The views of a scene show one set of named points, each view turned or mirrored, shifted and resized as a whole, with a little noise and some points left out.

Scene 1
View 1
nebop: 0 19 10 -6 -24 2 14 -9 10 35 2 -3 1 -1 -1 -3 -1 -2 13 7 6 10 -19 -28
rogo: -9 10 -18 -3 -6 10 9 -3 10 -4 -10 4 -37 19 -10 6 23 -1 -6 7 -7 3 -13 -3
Nipes: -22 14 15 9 -35 8 31 -11 6 12 -2 -13 -15 10 -17 3 22 16 -3 15 -17 -1 -22
 -8
zot: -1 -2 -14 3 -7 1 -13 -10 -4 -5 4 2 -2 21 9 -2 -2 -3 5 -4 -3 -6 -7 -3
Refol: 15 8 -28 -16 10 0 -22 -5 7 7 -4 11 -19 13 10 -7 -4 -23 18 -6 20 4 -5 -19
nata: 8 7 -21 -1 -15 -11 15 -4 2 27 -6 19 -4 8 -3 18 5 -3 -7 5 -15 16 -13 -9
Mon: 27 20 -17 -35 24 16 -25 -12 5 28 5 26 6 8 13 -17 -13 -48 6 -6 26 29 0
 -25
zotiv: -9 -1 -30 1 8 22 -7 -1 11 -31 -5 8 -29 29 10 6 12 -2 -20 -8 -4 -7 -5 7
zenun: -10 1 -7 12 -27 8 23 -1 14 8 0 1 3 9 9 17 -1 17 -17 -3 -14 -2 -17 -7
mapi: 0 8 -6 -2 -16 10 9 -4 15 19 3 5 4 5 11 3 -6 -1 -4 -4 3 5 -14 -18
Nali: 5 24 2 -21 -3 11 3 -11 10 28 0 6 -11 5 -6 -11 6 -21 9 7 14 18 -12 -24
Ririb: 4 7 9 5 -38 -15 12 -7 7 43 5 -9 16 -7 6 3 -16 10 27 2 4 -1 -22 -32
levu: 5 -5 -24 3 -7 -11 -14 -8 -5 0 -1 6 -9 18 4 5 0 -4 10 -4 -3 -4 -7 -4
Mituk: 13 3 -24 -5 -5 -13 -8 -7 -2 18 -4 12 -11 11 0 5 0 -12 13 1 0 6 -9 -14
zur: -8 32 23 -12 -30 5 32 -13 9 44 -5 -6 -17 -3 -24 -5 21 -2 13 23 -1 18 -23
 -27
Redoz: 11 5 -17 1 -23 -24 6 -10 -4 36 -4 10 1 2 -5 11 -1 -3 16 7 -9 10 -14 -17
View 2
rogo: -14 6 50 42 7 22 -10 -7 2 20 -20 26 18 -6 55 3 6 6 23 -27 -46 -5 1 -15
Nipes: -12 -35 94 -5 -9 4 1 13 1 33 -19 20 8 -8 -23 -7 21 -6 18 -48 -41 -35 18
 -10
zur: -39 -17 63 5 -30 15 -9 3 15 42 47 8 -15 17 -30 -16 36 -25 13 -35 -54 -60
 36 -1
Nali: -44 16 5 30 -20 11 -10 -23 -3 31 31 15 -2 23 15 -24 6 -18 -5 -35 -46 -30
 22 10
Mituk: -28 22 11 21 -18 1 6 -10 -21 -10 20 14 7 -3 38 -9 1 -6 -12 -10 -12 0 -11
 -16
Redoz: -27 9 33 -9 -32 -15 14 -1 -20 -24 26 4 1 -6 -4 -13 16 -11 -17 -12 -1 -13
 -7 -20
zot: -21 5 21 16 1 -5 10 -9 -35 9 -26 28 20 -11 34 -16 -20 3 -16 -32 -12 8
 -13 -6
Refol: -36 36 -16 41 -5 19 4 -25 -27 12 21 16 2 12 67 -16 -22 0 -17 -19 -27 3
 -14 -4
nebop: -33 3 32 -6 -29 3 6 -10 -12 18 22 -2 -12 24 -19 -30 9 -13 -14 -44 -40
 -39 11 -1
Ririb: -27 -1 38 -38 -34 -3 29 1 -30 -1 29 -18 -24 21 -38 -35 0 -8 -34 -41 -18
 -39 -16 -10
mapi: -24 17 20 0 -21 -3 4 -22 -15 -5 -17 2 4 17 7 -31 1 2 -11 -48 -41 -22 1 0
Mon: -64 61 -74 51 -23 -4 -16 -57 -17 8 34 22 8 30 50 -42 -12 -19 -27 -27 -34
 -6 20 22
levu: -19 10 22 19 -3 -1 14 -4 -35 -4 -10 22 16 -14 41 -7 -13 3 -15 -18 -4 14
 -23 -14
nata: -23 19 36 7 -29 -15 -4 -13 0 -37 0 9 15 -6 12 -12 33 -6 5 -16 -22 -11 6
 -20
zenun: -4 0 60 -13 -16 -12 7 -9 -9 -20 -54 5 15 -1 -4 -21 11 13 6 -54 -39 -17
 -5 -14
View 3
levu: -1 31 4 16 24 -32 10 0 -25 44 -28 -11 18 -17 -16 -19 20 9 -14 -23 -7 -27
 -6 -8
zot: -14 27 8 7 22 -39 9 5 -24 43 -35 1 14 -16 -15 -12 19 -5 -24 -8 -4 -17 -1
 -2
Redoz: 12 49 -17 31 4 -18 -11 -4 -51 54 -3 10 35 -3 -25 16 -22 28 -5 -29 -12
 -10 2 4
nata: -1 38 0 21 -8 -16 5 -25 -40 45 -4 19 43 15 -24 -8 -24 6 -1 -38 -16 -18 2
 23
zenun: -24 28 -15 -7 19 6 33 6 -35 44 -33 8 39 22 -43 2 3 -17 9 -46 11 -3 8 21
Nipes: -17 -4 -5 -2 -9 5 48 33 -51 18 -40 -7 35 35 -41 32 -22 14 13 -13 -1 21
 -23 28
zotiv: -33 -3 38 -13 17 -35 44 -12 -3 27 -44 -9 18 5 -13 -61 32 -31 -21 -19 -10
 -39 -11 15
rogo: -17 -5 30 -5 -5 -19 39 1 -35 21 -26 -17 20 18 -11 -37 -1 2 -13 -12 -16
 -35 -24 27
zur: -1 1 3 -4 -29 6 13 39 -90 34 2 0 26 43 -22 46 -67 38 -9 9 -11 9 -19 48
Ririb: 10 52 -36 5 25 6 -15 39 -79 69 1 -1 21 -4 -35 47 -25 32 -10 -22 16 -3 14
 8
Nali: -10 15 22 -14 -8 -23 -10 21 -72 49 7 12 10 13 -1 5 -38 10 -42 16 -15 -25
 0 37
Mituk: 8 32 12 21 4 -39 -14 -2 -45 49 -6 -1 15 -14 -3 -13 -8 21 -30 -8 -18 -32
 -6 3
Refol: -1 26 29 -3 15 -44 -17 2 -47 57 1 -7 -1 -19 9 -39 2 8 -55 2 -15 -58 -1
 11
mapi: -19 32 -3 -14 17 -8 3 15 -53 57 -10 12 22 8 -23 2 -11 -9 -22 -21 5 -19
 15 26
Mon: -15 40 39 -17 5 -58 -57 -9 -59 76 27 42 -1 -14 26 -28 -28 -17 -82 27 -25
 -57 31 34
View 4
zot: 6 3 -13 11 -3 6 -7 0 5 -17 -5 5 1 -15 -24 -6 9 -11 -8 3 -5 14 -2 0
Ririb: -2 -12 -12 20 20 -13 -26 -30 23 6 17 15 -27 -3 -4 -30 -22 -22 4 5 -15 20
 -3 -19
zotiv: 20 7 -6 -11 -5 2 5 23 0 -26 -15 -5 23 -11 -23 16 16 3 -25 0 13 7 3 -2
Mon: -9 -14 -39 -1 -30 19 -14 -37 -24 23 -25 22 -16 -11 -19 -17 23 25 -11 6
 -5 4 34 -7
Refol: 17 -6 -18 10 -26 2 -22 -13 -17 -5 -18 22 -5 -4 -15 -16 9 5 3 6 -2 12 19
 -9
levu: 6 7 -11 13 -7 -2 -10 -1 -1 -28 -7 10 -3 -9 -19 -10 5 -5 -5 3 -9 15 0 4
nebop: 4 -7 -9 7 15 -5 -19 -20 14 25 12 21 -23 -4 -12 -16 -12 -9 -5 5 -4 12 4
 -19
Mituk: 3 9 -11 8 -8 -7 -14 -12 -9 -16 -5 21 -15 -3 -15 -13 0 4 -4 4 -9 11 8 2
rogo: 25 13 2 -7 0 -7 -3 18 -4 -4 -4 16 4 -1 -19 11 3 5 -17 2 9 7 3 -5
zur: 16 8 6 0 28 -12 -16 -7 10 51 24 40 -32 5 -17 -5 -20 -6 -5 10 -3 8 0 -20
Nipes: 17 14 11 1 37 -9 -5 14 25 18 25 18 -13 -5 -21 4 -15 -19 -14 6 1 11 -18
 -12
zenun: -1 -1 -6 -5 27 -13 -2 -1 25 -14 13 -7 -5 -8 -9 1 -12 -10 -26 -2 1 13 -9
 -11

In a view up to two points have been moved. Name them for each view, in the order of its rows, or write none.
view 1 | rogo, Redoz
view 2 | none
view 3 | levu, Mituk
view 4 | Refol
